Points on a hilly landscape, in no order, each with its height.
A climber steps from a point to the highest of its 3 nearest points, and stops where none of them is higher. Distance is the straight distance between rows; heights are no part of it.
(1155) (h 316): [ -5 -20  15  48  46 -27   7  34 -38  -3 -32 -12 -11  21  12 -90  29 -14
 -48 -32 -80 -35  54  44  30  77 -49  37 -12 -15  40  21 -18   0]
(687) (h 141): [-29   0 -27 -29   0 -42 -14 -26 -45  12  25 -44 -13  32 -35  44 -20   3
  19  31  32  -9  -6 -15   6  22  29 -54  11  18 -42   9  33 -18]
(185) (h 459): [-17  27 -38  36  -3 -17   0  -9  -5   7  -3  11   1   2  -9  12   3 -30
   3  12   2 -32 -22 -28  34 -45 -16  41 -21  -3  19 -30 -49  17]
(199) (h 262): [  8  78 -36 -12 -36  31  17 -25  32 -25   7  -4  34  -4   5  17  38  46
  11  11  -2   7  14  54 -16 -14   1 -16 -10  30  34 -34  39  19]
(766) (h 473): [ 27  52 -30   8 -46   8 -13  16  68 -26 -37  15   8   7  -5  -9   5  -9
 -14 -30  -2 -44 -19   6 -24  -6  -5 -13 -14   0  45 -64   8  -1]
(1091) (h 636): [-20  -3   7 -40  14 -39  -6 -54 -17  25 -43 -25 -13  65 -36  70   3  -3
  46  32  79   8  20  31 -28  10  -1 -50  36   3 -20  24  71 -17]
(624) (h 322): [ 21  18   3 -29   2  43   9 -24  33  -3  23  -8  57   6  13  -8  19  26
   0  -4 -14  -6  -2  24 -27  27  48   7  -9  46  20 -44  12  33]
(632) (h 564): [-14 -11  58 -43  35  57  40   9 -34  27  51   2  40 -39  38 -35  -9  -3
  -3  22 -27   1  51  29 -27  27  29   9   6  47   1  33 -28  26]
(931) (h 129): [  7  50 -30 -28   6 -19 -12 -43  -7  -2 -22 -56  22  49 -56  62  56  18
  36  41  49   6  13  57 -37  13 -37 -45   0   3   7 -11  59  -2]
(112) (h 424): [-14   9 -17   1 -24 -11   9  -1 -34   4  64 -25 -12 -40  -6   1 -44  -3
   1  28 -49  14  -9   6 -37   6   8 -53 -16 -19  12  58 -34 -34]
(417) (h 303): [ 17  -2  33  66  -8 -40  -7  31  31   7 -35   6   5   8 -43  59  43 -20
  12  43  85  11 -16 -23 -32 -81 -28   7  22 -41 -10   2  -7  -3]
(528) (h 326): [-16  -4  28  31  -5   4  -9 -11 -14  -9 -15  28 -13   3  27   4 -15 -16
  -7   0  22  26 -42 -72   7 -48  -2  -4  20 -71  -1  11  -8 -11]
(1048) (h 484): [ -8 -11  11  -2  22   0 -12  22   1   0  -8   3 -43 -22  29 -50 -31  -1
 -32 -31 -44  26  15   8   5  41  19  -6   2  -3   8  35 -20 -37]
(162) (h 263): [ 25   2  20 -29  43  53   5  39  18  11  28  24  38   2   8 -41 -10  14
   4 -12 -66 -13  40  30  -2  65  26  11  -8  46   6 -17 -12 -24]
(131) (h 446): [ -7  40 -35 -26 -14   2  12 -11  -6   7   3   6 -27  -2   7   8 -18   9
 -21  -5  14  -5 -22  11 -18   6  28 -20   1 -10   9  -6 -30 -22]
(1215) (h 289): [-34 -10  20  49 -17 -36   0 -12 -15 -14   3   6 -32 -14  32   7  18 -28
 -14 -14  27   9 -19 -63  25 -77  -5  44  25 -59   0  18 -31   0]
(50) (h 170): [ -5 -19   3 -24 -49 -17 -13 -19 -11 -15  10   7 -55 -43  21  28 -62   8
  23  -2  10  45 -20  -7 -53   4 -10 -25  27 -50 -32  78  26  -3]
(705) (h 165): [  3  24 -48 -41 -37  19  17 -45  19  -7 -12  -2  -7  -9  -8  21 -17  45
  43 -38  -7 -13  14  72 -62   8 -25  -3 -19  35  18   2  -2 -14]
(518) (h 654): [ 22  34   2  25  -4  -8  16  13  -9   2 -32  22  55 -17  21  48  13   7
  12  14  67  76 -38 -16 -45 -76 -19  -6  43 -82 -39 -15  60  17]
(1128) (h 302): [  -3  -29    7   18   49   27  -17   44  -24   21   25   19   34   -8
   53  -48    6  -16   -1   -7 -103   19   31   44   -7   20  -11   16
   27  -12   61   31  -50   -7]
(119) (h 327): [-19 -15  37 -10  12   7   4  38 -52   3 -24 -24 -64  -9  17 -63 -17  -6
 -38 -19 -16  31  44  -3  30  49  12  30  -3  19  49  67  -1  -4]
(1414) (h 195): [ 12 -21 -19 -38   6  25  -4 -22 -33 -13  12  -6 -12   5 -30 -15 -35  13
  13 -33 -30   9  -1  12   5  73  23 -47  12  61 -27   8  25 -15]
(228) (h 402): [ -7  39 -26 -51 -10  19  30 -35  -9  -1  32 -23  30 -21 -21  18  -5  40
  15  19  -1  -3   3  41 -24  23  32 -16 -33  48  -3  -4   2  -4]
(292) (h 251): [-10 -18  35  -4 -27  -7 -14  22 -24  -6   4 -23 -67 -36  33 -24 -42  19
 -21  -9   7  58 -11 -23   4  -1  10 -22  26 -26   0  72  14   0]
(981) (h 230): [ 23  14  -6  27 -33   4  -2   9  50   3 -57  37  11 -13  39  27  -8 -33
 -14 -24  48  22 -27 -51 -11 -56  15   2  35 -48 -10 -38  25  -5]
(1163) (h 222): [-16  33 -34 -31 -28 -26  14 -51 -14 -11  10 -16 -31   6 -29  39 -18  15
  16  27  35  21   8  21 -16   1  18 -36  -1  -7 -34   7  -4 -19]
(963) (h 158): [  4  35   9 -24  -3 -41   4  -3 -16  -1 -54 -30 -17  27 -10  65  24  -3
  39  36  87  47  26  57 -67 -65 -48 -45   8 -72 -11  17  47 -30]
(434) (h 464): [ 24  28 -30   9 -16  -4 -13  16  51  -9 -14  14  15  25  -1 -15  12   2
 -20 -21 -11 -38  -5  31  18  16   9  -3 -27  23  11 -66 -12   1]
(983) (h 281): [-25 -31  41  36 -13 -23  -7  34 -33 -23 -25  21 -36  -8  49 -23  13 -22
 -31 -22  12   3 -20 -50  67 -19 -28  71  12 -33   8  31  -1  43]
(1298) (h 249): [-14  15 -38 -54 -31 -22   8 -59   5  16 -42 -24 -27  37  -8  51 -27  28
  40 -22  56   3  24  61 -29   3 -22 -25   7   4 -17   9  49 -21]
(1348) (h 485): [  1  -2  -8 -33  12  33  23 -15 -13  -3  28   3  45   0  -3 -29  10  23
   3   4 -29 -25 -11  -9  29  49  14  20 -32  42  -8 -59 -14  10]
(449) (h 369): [ 12  44 -42  44 -45 -14 -21   5  40 -14 -17  -5   8   5 -76  25  59 -15
 -12   8  23 -40  -4   5  -9 -43 -49  -1   1  28  27 -42   9  32]
(1068) (h 399): [  43    4   -8   35    2   -8  -46    2   56  -23  -38  -27   22    1
 -110    0   25   12   -1   26    2  -35  -15  -13    4  -60  -41   -4
  -24   71   17  -19   -5   56]
(818) (h 325): [-13 -23  30  19  36 -45  -8  -5  -3  18   1 -30 -18  16 -36  53  44 -24
   3  28  83   0   7 -48   6 -51   2   4  19 -16 -47  -9   4 -20]
(1368) (h 128): [ -2  26 -47 -24 -27  -9  22 -31  37  -5 -36 -17 -51   4  19  25 -41  35
  17 -22  24  18  -9  37 -38 -24  -2  -3  13  -4 -14  18  24 -34]
(770) (h 403): [ -2 -31  22  19  56  28  11  25   1  22  22  26  37  11  27 -62  15 -11
 -21 -10 -75 -51  23   7  34  70   4  40  -4   2  13 -31 -21 -14]
(1214) (h 345): [  2  45 -40  17 -19   2  -5  -6  17  -3  15 -14  19   2 -40  34  44  11
  -5  23  18 -17 -12  -5 -13 -38  -6   3 -24   9  26 -42 -24   9]
(66) (h 389): [  8 -28  -2  33  32  11   6  12  -8   5   1  21  41  -8  38 -55   8  -1
 -30  -5 -67 -48  41  24  36  45 -16  57 -26   2  24 -19 -34  20]
(894) (h 665): [-18 -20   4 -10  -5 -10  -6  18 -60   8  29 -33 -51 -29   7 -13 -47   3
 -25   6 -24  27   3 -12 -11  38  10 -12   0  15   0  62 -26 -13]
(781) (h 225): [-10   9  -9 -35 -12 -33  -7 -35  -3   6 -15  -7  -2   9  15  68  14  15
  23  25  81  35  22   8 -31 -34  10 -19  39 -36 -43  16  70 -28]
(734) (h 469): [-10  11 -15  38   7   5  -9  -5   1   0 -14  33   9   5  24 -34 -20 -45
  -8  -9 -29 -19 -43 -13   4 -26 -11   8   5 -13  57 -21 -69  -2]
(1441) (h 318): [ -4 -32  26  27  -6  -5 -19  24  -8  -9 -20  10 -26 -10  27  -9   5 -16
 -21 -24  29  14   4 -58  68 -10   3  50  16 -39 -15   5  26  21]
(1169) (h 416): [ 11   8 -21  17 -24  14 -32  13  53 -28   8  12  63 -14 -54  -4  34  -6
 -14  15 -24 -66  -5 -33   0 -60 -17  25 -29  56  35 -53   6  70]
(1469) (h 252): [-12 -22  32  44  10  -2 -13  30  -5 -12 -40   6 -38   4  65 -74   0 -34
 -32 -27 -36   8   0 -19  35  13 -18  32   0 -38  56  40 -15   0]
(243) (h 553): [ 30   2 -31 -21   2  10  12 -11  21  -5 -11  13  16  57 -44 -26   7  10
  28 -27 -17 -30 -30   9  32  58  21 -12 -14  29 -18 -63  17 -14]
(994) (h 576): [ 33 -51  17  27 -17 -10 -40  30  64  -7 -36  51  22  23 -27  14   6   4
   1  -2  30 -15  10 -55  31 -42   2  46  -9   6 -65 -20  47  -5]
(863) (h 673): [-34 -22  30  -3   1 -37  -6  -6 -52 -25  22 -18 -53  14  13   9   8 -25
 -13   1  33  -3  -4 -48  47  -8  -2  40  -4 -35   0  26   3   3]
(1455) (h 569): [ 25   7 -14  34 -21 -14 -32  -9  67   0 -63 -18 -12  39 -62  33  46  -2
  18  -9  55  -4  -3  -3   9 -33  -7  13  -3  36 -12 -50  28  22]
(1103) (h 176): [ 18   9  32  58   6 -22 -15  31  38   2 -95 -15   6  10 -38  73  70  -3
   5  37 100  39  11  32 -52 -59 -36  -8  26 -26   6   6  51  21]
(3) (h 437): [-16 -15 -10 -10  -8   1 -14  18 -19  25  39  -3 -72 -32   9 -28 -49  -1
  -1 -20 -60  42   1   2 -20  26   3 -42  17  -8  19  83 -31 -13]
(650) (h 482): [ 11   2  11  21  -8   6   2  13  24  -4 -26  23 -31   4  32 -25 -25 -24
 -11 -40   9   9 -16 -26  18 -15  18  10  16 -23  20 -19 -29 -32]
(4) (h 343): [ 17  -8   7 -53  22  68  19   8 -37  18  24  11  55   9 -17 -31 -14  10
  10 -26 -39   6 -12  28   7  69  29 -27  12  54 -26 -17  22  -5]
(801) (h 298): [ 19  25  18   2   3 -15  12  23   6 -15 -71  20  47  13   8  68  54  11
  25  21  95  53  14  39 -68 -65 -45  -3  22 -69 -11   2  70  20]
(254) (h 307): [-23 -13 -11 -13 -39 -33  -1  -4 -38 -21  38 -38 -47 -11 -30  11 -72  20
  -8  33  -3  15  13  -8  -3  14   5 -50 -21 -10 -29  44  -5 -37]
(381) (h 428): [-14  14  -9  46  -3 -43  -5  -5   1  -6  -8 -17 -24   5 -14  33  36 -30
   1  12  57  -6 -43 -43   7 -54   8  20 -11 -31 -17 -12 -36 -13]
(1243) (h 521): [  6   2 -12  13 -12 -29   1 -23  11   0 -23   8 -31   6  -6   6   9 -27
 -18 -13  34 -31 -20 -39  25 -23  19  23  -4   6  -4 -35 -36  -6]
(78) (h 445): [ 11  -4  10   5  12  12  22  17   2   7  25  18  65 -14  28 -15  13   2
 -22  16 -24 -51 -16 -11  12  12  22  38 -22  18  27 -47 -40  32]
(52) (h 246): [  5  -2  50  57   4 -31 -16  22  -1  -1  -5  -4  10  -2  -3  59  41  -7
   1  45  74  37 -15 -39 -12 -72  -8  13  46 -75 -43   0  16 -19]
(929) (h 568): [-26 -40   4  27  13 -49   5  -5 -20 -12 -22  20 -38  -6 -11  26  14 -34
   7   4  20 -26  -4 -52  57 -40 -41  77  -5 -11 -28  11 -25  24]
(1247) (h 102): [  0 -11   0  -7   3 -19 -10 -35  19  21 -50  -4  -9  45 -28  56  26  -4
  32   1  74   6  -2  -3 -11 -17  23  -1  41  -8 -42 -12  66  -4]
(108) (h 439): [-28   4  32  13 -18 -42  -9 -13 -39  -7  13 -24 -49   4  11  44 -16  -3
   3  16  22  31 -27 -42   4 -50  19   4  23 -58 -23  40  13  -9]
(452) (h 440): [-22  -4 -16  16  10 -33   6 -10 -44 -21  23  -3 -20  -5  33  -4  10 -18
 -24   0 -39 -26  -1 -16  30  -4 -23  38 -13 -28  23  18 -54   5]
(205) (h 278): [ 18 -10   7  -1  29  26  23   1   1  -4  14   6   4  22  -8 -45 -12  10
 -13 -27 -41 -34 -10  -4  62  90  18 -16  -8   7  -7 -39  -9 -40]
(465) (h 229): [ -3 -16  44  14 -30  -5 -12  31 -57 -26   3  -5 -10 -19  61 -30   3  38
 -46 -18  24  65   4 -28  43  -1  12  46  14 -49   6  37  36  29]
(822) (h 535): [-24  20 -23 -15   9   3  14 -21 -27  -2  51  -9  14 -16  20  -6 -13  -6
  -7  15 -24  -1 -13  26  12  15  19   7 -28  10   7   6 -35   5]
(1212) (h 462): [ -7 -26  -1  39  13  -8   3  16   4 -10  -7  24 -34   5  16 -33   2 -33
 -28 -15 -35 -42   6 -22  62  16 -28  41 -45   4  15 -15 -28  18]
(1166) (h 365): [  2  31   0  41 -17 -19  -6 -10  25   1 -45  -6 -12  11 -42  32  37 -33
   6  19  58   3 -32 -26 -31 -67  -2  -1  14 -30  17 -25  -2   2]
(418) (h 427): [-14  25 -34   4 -18  20   1   8  26  11   3  17 -35 -28  28 -19 -35   6
  -5 -24 -40  23 -24  28 -42  11  33 -17   4 -17  26   1 -55 -29]
(1380) (h 190): [ -9 -30   4 -18   9 -15 -16 -18 -29   5   5 -24 -29  27 -13  29  21  -9
   3  33  69  10  17 -36  24   1  38   1  18   2 -50   9  29  -8]
(1176) (h 353): [-16  -6  31   0  66  -5  -3  43 -37  18  -1 -17  -2  -2  14 -82  -2   1
 -33 -22 -81   5  71  48  14  70 -15   0  -5  26  47  75 -17  -7]
(305) (h 214): [  2  63 -31 -30 -13 -33  -2 -38   8  -3 -22 -25 -12  32 -27  48  40  18
   3  14  60   9  -7  44 -44 -16 -18 -33   6 -11   9 -22  35 -10]
(280) (h 306): [  1 -42  37  -7 -19   8 -23   8  -1  28   6 -26 -86 -42  29 -17 -61   4
  25 -27 -27  61  -9 -13 -35  26 -13 -30  21 -18  13  82  -3 -18]
(1032) (h 483): [  5 -17 -13  27  12   5  -9  18  23   2 -11  38   8  12  26 -42 -11 -28
 -33 -34 -44 -33   9   4  24  15   9  17 -28   5  42 -36 -68 -20]
(259) (h 480): [-10  33 -18  10  -7  12  16  -4  24  -8  22  14  24 -22  33  -7  -1   0
  -7   6 -32  -6   4  14 -16 -17  21  16 -12  -2  44 -33 -52   5]
(1131) (h 254): [ -8 -30   1 -11 -12 -11  -7   2 -11  -2  -3 -21 -50   1  22  -1 -21  15
 -30 -24  33  25  17 -25  43  25  44  10  34   4 -27  26  21 -14]
(1158) (h 317): [ 23   8  11 -39  33  75  13  18  -9  -6  36   7  40   5  -2 -39 -14  25
  14 -29 -51  -9   2  41   4  85  24 -12   5  49 -14  -8  10 -27]
(385) (h 441): [-23 -22  21 -29 -15 -30 -11  -7 -37 -19  16 -32 -70  -1  16  -7 -23   3
 -17   6  27  17   5 -34  41   7  33   7  13  -8 -23  42   8   5]
(791) (h 215): [-11 -12 -21 -34 -34 -24   7 -33 -28 -22  14 -30 -77 -17 -12  39 -44  19
   5  14  13  12   5  11 -20  28  14 -33  -3  11 -43  73  23 -31]
(667) (h 290): [ 36 -29   0  22  21 -12 -35  30  58 -18 -23  45  40  -1 -14  52  30  17
   4   6  50  15  16 -52  21 -33   5  31  23 -22 -72  -8  61  28]
(891) (h 397): [  6 -39 -29  10  16  -4 -18 -15  36  11 -10   8  28  13 -75  11  23  -6
  13  13 -11 -46 -11 -45  38 -38 -47  25 -49  51 -22 -49 -18  48]
(699) (h 247): [ 17 -16 -27  -4  -8  -4 -15 -27  21   3 -23  -4 -23  34 -11   5  35  -9
   8 -10  36  -7  -8 -30  41   2  21  -9  15  25 -29 -32  16  -5]
(377) (h 277): [ 29 -10  12 -57  11  70  14  -1 -15   1  40   3  76  10  -9 -32  15  -4
  37 -37 -39 -21 -41  19  13  55  22  -9   3  25 -11 -59  29  21]
(115) (h 430): [ -6 -12  32 -22  17  31  33  17   8   3  31  10  56 -16  70 -23   0  -3
  -7  15 -42 -25  16  22  -6 -15  45  41  -9  11  32 -22 -36  31]
(1360) (h 305): [ -1  33 -27 -32  -8   3  -6 -37  17 -14  -4 -15  28  26 -35  33  49  14
   9   9  21   0 -13  20  13  16   9  -7 -22  34   5 -63  20  13]
(726) (h 268): [  5  29   5 -17  14 -50 -27 -34 -19  20 -17 -24 -21  36 -34  82  17  -4
  27  34  85  25  21   7 -38 -13  13 -40  34 -10 -28   3  55 -29]
(1080) (h 255): [ 30 -47  21 -18  48  51 -10  74  -6  55  46  14  22 -50   3 -14  -6 -17
   5 -18 -90  27  93  75 -11  21   1  -3  23  30   5  73   3  -3]
(82) (h 461): [ 16 -44   0  16   9 -30 -16   9  28   7 -38  19 -20  21  -8   5  15  -4
  -1 -10  55 -12   1 -49  55 -26  10  24   1   4 -43  -7  22  -6]
(347) (h 352): [ -9  -7   1  -1  42  11  15  13 -15  19  -3   1 -18  14   2 -46  -5  10
 -32 -40 -54 -29  28  10  35  72   4   1  -1  21  -5 -26 -19 -22]
(308) (h 479): [-10 -39  50 -28  71  45  18  10 -69   5  31   1  46 -19  58 -45   5 -12
 -16   9 -68  -5  55  34   3  63  -5  49  -2  22  19  39 -17  39]
(1173) (h 408): [  5 -24  36 -42  43  60  19  -5 -60   5  38  -2  63 -17   3 -38 -14  14
   0  14 -52  -9   4   9  14  72  24  16   7  37 -10   7   3  12]
(871) (h 601): [ 19   5 -18  19 -31 -11 -21  13  44 -10 -45  21 -19   4  -9 -11  -1 -21
  -6 -37  14 -29 -13 -29  15 -42  18  14  -9  -8  -4 -53 -15  -1]
(248) (h 276): [ 23 -45  20  -1  -2 -16 -17   9  60 -13 -46  24  -2  53 -55 -12   7 -36
  18 -18   9 -37 -20 -37  60 -12  -9   2 -30  31 -32 -59   8  -6]
(447) (h 417): [-13  -1 -12 -27  -2  16   4  27 -20  10  30  -8 -35 -52 -15  10 -68  11
  -1  -5 -50  16  26  22  -6  64  11 -38  -7  48  -7  74 -16 -12]
(846) (h 561): [-14 -17 -16 -39 -59 -33  13 -44  10   8 -35 -15 -32 -26  -1  35 -48  28
  42  -3  66  14  -3  49 -67 -35 -45 -31  16 -35 -32  52  58 -16]
(888) (h 288): [ -2  36 -53 -31 -31 -13  11 -47   0   2  17 -29  -7  19 -28  39  -3  34
  19  18  26  12   8  52 -36  12   7 -33 -11   5  -3   8  19 -17]
(855) (h 431): [  4 -11  22 -23  54  49  34  14 -33   5  35  14  38  -7  46 -50   6   4
 -28  -2 -63  -8  28   8  23  49   8  30  -4  39   9 -15 -25  10]
(631) (h 438): [-16 -39  40  -8  17  33   7  15 -20  29  71  -2  20 -50  41 -19 -33   3
   9  34 -72  15  35  34 -37   7  23 -12  -2  18  11  85 -42  -2]
(633) (h 552): [-29  47 -28   0 -25  -2  15 -17  -6  -1  36  -1 -26 -22  16  12 -29  25
  -1  14 -14  21 -29  -4 -25  -9  13 -49  -3 -36   8  14 -21 -21]
(986) (h 442): [  2 -25 -12   1   8 -29   7  12  36 -19 -22  40  -7  16 -26 -35 -21 -31
   0  -3 -19 -77  -6 -27  58  14 -41  38 -48   4  -3 -30 -28  25]
(156) (h 297): [ -3  17 -24 -28 -18  23  12 -12   8   8  32  -2 -17 -34 -11  23 -36   9
   3   8 -20  18   9  49 -31  39  18 -21   1  38   0  19  -2 -17]
(17) (h 294): [  2 -24  31  13 -10   0  -9 -14 -13  -4   2   0 -40 -22  72 -24 -32   4
  -7 -23   6  62 -35 -39   8 -13   0  -9  34 -65   4  50  10  -2]
(515) (h 359): [ 18 -14  73 -19  72  66   5  45 -49  37  32   9  59  -7  -1 -61   0  -7
 -17 -28 -75   5  71  29  -5  83  -2  -6  16  58 -10  15  24 -14]
(1435) (h 354): [ 24  50 -20  63 -40  -2  -9  22  23 -24  -7   3  37 -14 -40  18  36 -15
  -3  14  -6 -31 -44 -18 -14 -69 -26 -12  -7   7  76 -35 -14  27]
(1112) (h 481): [ -2 -19  24 -33  32  42  25  20 -28  20  47   7  27 -39  16 -19 -38  19
   2  10 -68  -1  50  37 -13  55  36 -18   8  59  -3  48 -20   5]
(1026) (h 231): [-19  -8 -20 -29 -54 -27   9 -32  -4   3  33 -14 -55 -26 -15  22 -57  17
  19  19  -4   5 -10  37 -64  13  -1 -67  -7 -11 -12  48 -17 -23]
(144) (h 284): [ 14  27  -8 -28  -6  50   7  -5  43  19  34  11  31 -34  25  -8 -17  34
  20  -6 -46   2  27  64 -36  16  23  -3 -23  38  26  -3  -3   2]
(35) (h 41): [  0 -30 -33 -46 -12 -10   1 -35 -24  -3 -14 -11 -38  20   4  37 -44  29
  39 -11  37  23  11   9  -6  24  13 -26  29  20 -46  45  84 -24]
(544) (h 304): [ 11  44 -23  21 -46   9   2 -25  36   2 -55  10 -11   3  11   8  -2 -16
   2 -23  27   5 -37 -15 -24 -56  -5 -12  21 -24  20 -32  -5 -14]
(406) (h 436): [ -5 -55  42  37  32 -35   9  27  26 -17 -15  21   5  42   9 -80  -2 -20
 -33 -21 -45 -77  23 -15  51  73 -40  30 -36  -3   2 -28 -14   2]
(1039) (h 448): [ -2 -29 -23  50  21 -16  12   2   6 -29  -4  52   0  14  14 -39 -10 -40
 -16  12 -64 -72  23 -10  54  14 -51  52 -52 -18   7  -8 -21  49]
(1468) (h 287): [ 11  23  20  17 -18 -35   7 -11  -1   1 -24   1 -22   9 -23  44  22 -10
   7  36  74  41 -29 -16 -49 -74 -23 -25  20 -74 -19   5  12 -23]
(1209) (h 368): [-10 -12  28  26  -6  13  -8 -29  18   0   1  28 -34  -6  69 -28 -39   4
   6 -31  -2  52 -45 -49 -23 -25  -8 -18  47 -46  -2  26   2   8]
(1452) (h 156): [  7 -13  10  18 -20  -7  -5  26   2 -13 -27  14   8 -16   7  43  30   4
  -5   7  70  25  -2 -40  -9 -66  26  22  32 -36 -37   6  42 -10]
(297) (h 425): [ 12  -7 -17   8  16   4  -5  11  51  -7 -11  34  52  28 -39 -41  -7 -16
 -19 -10 -25 -60 -14 -21  57  18 -19  28 -56  36  -5 -69 -22  22]
(299) (h 395): [ 30  -1 -19 -21  -8  30 -10  -8  44 -15  14 -12  76  24 -45  -5  56   4
   1 -10 -17 -27 -20 -20  17 -13   1  11 -20  47   0 -72  24  52]
(540) (h 315): [   2  -12    4   34   58   21   -9   65    5   12    4   10   34   19
   27  -61    2  -25  -34  -22 -100    4   51   43   -2   16    3    8
   -8  -18   55   20  -52  -26]
(1134) (h 411): [-26 -16  40   0  55  55  -1  42 -76  23  29 -12  34 -26   1 -61 -19  11
 -29  -2 -70   5  79  31  15  75 -18   6  -6  66  28  53   7   8]
(1364) (h 711): [-21  -1  -4   0  21   7   4  12 -41  -3  35 -17 -14 -19   9 -38 -26   5
 -47   3 -35   2  25  14  20  58  18   4 -19  23  -3  42 -36  -9]
(356) (h 319): [ -9 -29  12  -3  38  11 -39  70 -31  46  35   7  -9 -49  -9 -28 -23 -12
  -5  -6 -91  41  53  49 -26  35 -27 -27   3  29  25  97 -29   3]
(1467) (h 486): [-24  45  -9 -36 -31  21  30 -26   0   6  62 -21  22 -18   3  23  -9  36
   6  39 -15   1  -8  32 -49 -16  25 -24 -22   5  35   6  -6  -4]
(802) (h 528): [-23  -8  -8   0  15 -41   0  -6 -40 -12  29 -32 -27  18  -2  10  13 -14
 -10 -10  20 -15  -3 -39  58   0   6  17 -27   5 -12  10 -27  -7]
(1448) (h 380): [ 21 -26  -2  -8  -1  25   3  27  47 -15   0  22  39  34 -38 -44  24 -18
  19 -15 -40 -54 -48 -24  31  35 -17  -4 -40  23 -10 -88  -5  27]
(102) (h 279): [ -3   8  40  36  -9 -10   5  -3  -8   8   6  21  -4 -11  35  16   0  -7
   1  -7  52  50 -54 -55 -28 -73 -10 -15  47 -63 -24   5  14  -4]
(548) (h 309): [ -4  91 -44   7 -28  -7  27 -15  21 -18   9  -6  -4  -3 -40  19  36  17
   5  25  27  17 -29  41 -27 -49 -14 -29  -9 -14  34 -20   3   2]
(49) (h 409): [  7 -29   7 -11  14  19   8  -8  14  -9  14  29  59  11 -10 -28  28  -5
   8   9 -38 -69   2 -21  46  16 -34  51 -55  28  -8 -55 -14  48]
(796) (h 146): [ 33  37  29  46 -18  -2  -1  14  31 -11 -88  -8   5  -2 -11  36  52 -24
  14  27  92  37  -3   6 -49 -76 -54 -17  38 -55  15  -9  47  15]
(957) (h 468): [ -5  -8  -2  -7  35  23  20 -15 -53 -13  34  -4  46  -4  18 -22  23   9
  -9  13 -27 -29   5   0  32  39   3  55 -22  21  -7 -11 -34  30]
(1245) (h 180): [  1   9   9  -7 -52 -37   3 -28 -32   4  35 -18 -36 -10 -33   8 -58  12
  27  18  15  25 -42 -10 -59 -25 -54 -87 -10 -59  -9  24  -5 -50]
(1206) (h 226): [  3  11 -40 -12  18 -26 -14 -43 -22  14   9 -35  13  24 -54  45  34  -2
  -5  27  34   8 -14  -8  10   4  17 -15 -10  10 -28 -33   0  -3]
(1317) (h 426): [ 17   3 -20  20 -14   9  -5  34  55 -15  -4  26  38   6  -9 -24   9 -15
 -13 -12 -27 -64 -13 -11   6 -11   7  14 -37  42  30 -80 -25  28]
(404) (h 512): [ 19  15 -24  28 -28   4  -7  35  43   1 -18   4   1   3  30 -16  -6 -13
 -14 -27 -25 -32 -19   0   5   6  14  -3 -16   9  29 -50 -35 -19]
(409) (h 489): [-28  10   8  -9  10  24  21  -4 -11  19  59 -10  27 -31  28 -15 -25   8
  23  19 -59  25 -26  29 -36  -1  12 -23  -7  -9  38  18 -54 -11]
(88) (h 407): [-14   8  12 -39 -42 -41  24 -23  -3   2 -15  -4 -17 -26  11  46 -35  22
  36   4  77  42  -2  17 -58 -48 -20 -30  27 -52 -47  30  53 -13]
(1182) (h 204): [ 20 -29  36  41  17 -28 -25  -2  39  27 -53  -3   8  33 -49  77  59  -6
  34  43  85   8   1 -22   0 -56   4  19  35   1 -33 -18  18   7]
(820) (h 256): [  3   2   0 -25 -24  -7  14 -29  22   2  -6  -6 -54 -24  45  21 -60  19
  29 -26  29  39 -32  -2 -46 -30 -16 -26  29 -53 -11  32  19 -24]
(1092) (h 443): [-16   2   9  39  38  16 -24 -14  -4  12 -12  18 -23  17  52 -37 -32 -24
   9 -23 -31  27 -41 -47   2   9 -12 -16  25 -26  42  22 -53  -9]
(1255) (h 635): [  5 -36 -12  28   6 -19  -9   8   6 -11 -37  27 -13   9   0  -4   1 -20
 -17   4  21 -41   7 -60  72 -33  -9  51 -18   5 -30 -24 -27   7]
(1295) (h 349): [ -6  20  -3 -49  -5  53  23 -32 -11 -13  45 -31  58   2  -1  16  -1  45
  26  17   0  -5  -1  26 -21  26  38  -9  -5  40 -12 -12  18  36]
(341) (h 245): [  0  72 -16  -8 -35  23  15  -6  36  -8  28  -1  42 -21  32  10  60  27
   2  10 -13  -7   0  33 -41 -29  21 -22  -5  27  56 -40  11  31]
(1344) (h 410): [ -6   4 -40 -28  15  31   5 -11 -33  17  34 -16  51  10 -32  -4  33  15
  28   6   2 -21 -33  -6  29  31  13 -13 -19  31 -21 -48  11   9]

Call two points neighbours if one is among the 3 nearest of the other. Go from one point of each pair to the other, from neighbour to neighbour, staying as high as possible. Name the lowest point that can't be avoided.
(871) / (994) | (82)
(846) / (863) | (1298)
(863) / (1255) | (929)
(1455) / (243) | (449)
(1255) / (871) | (1243)
(243) / (404) | (434)
(632) / (1364) | (631)
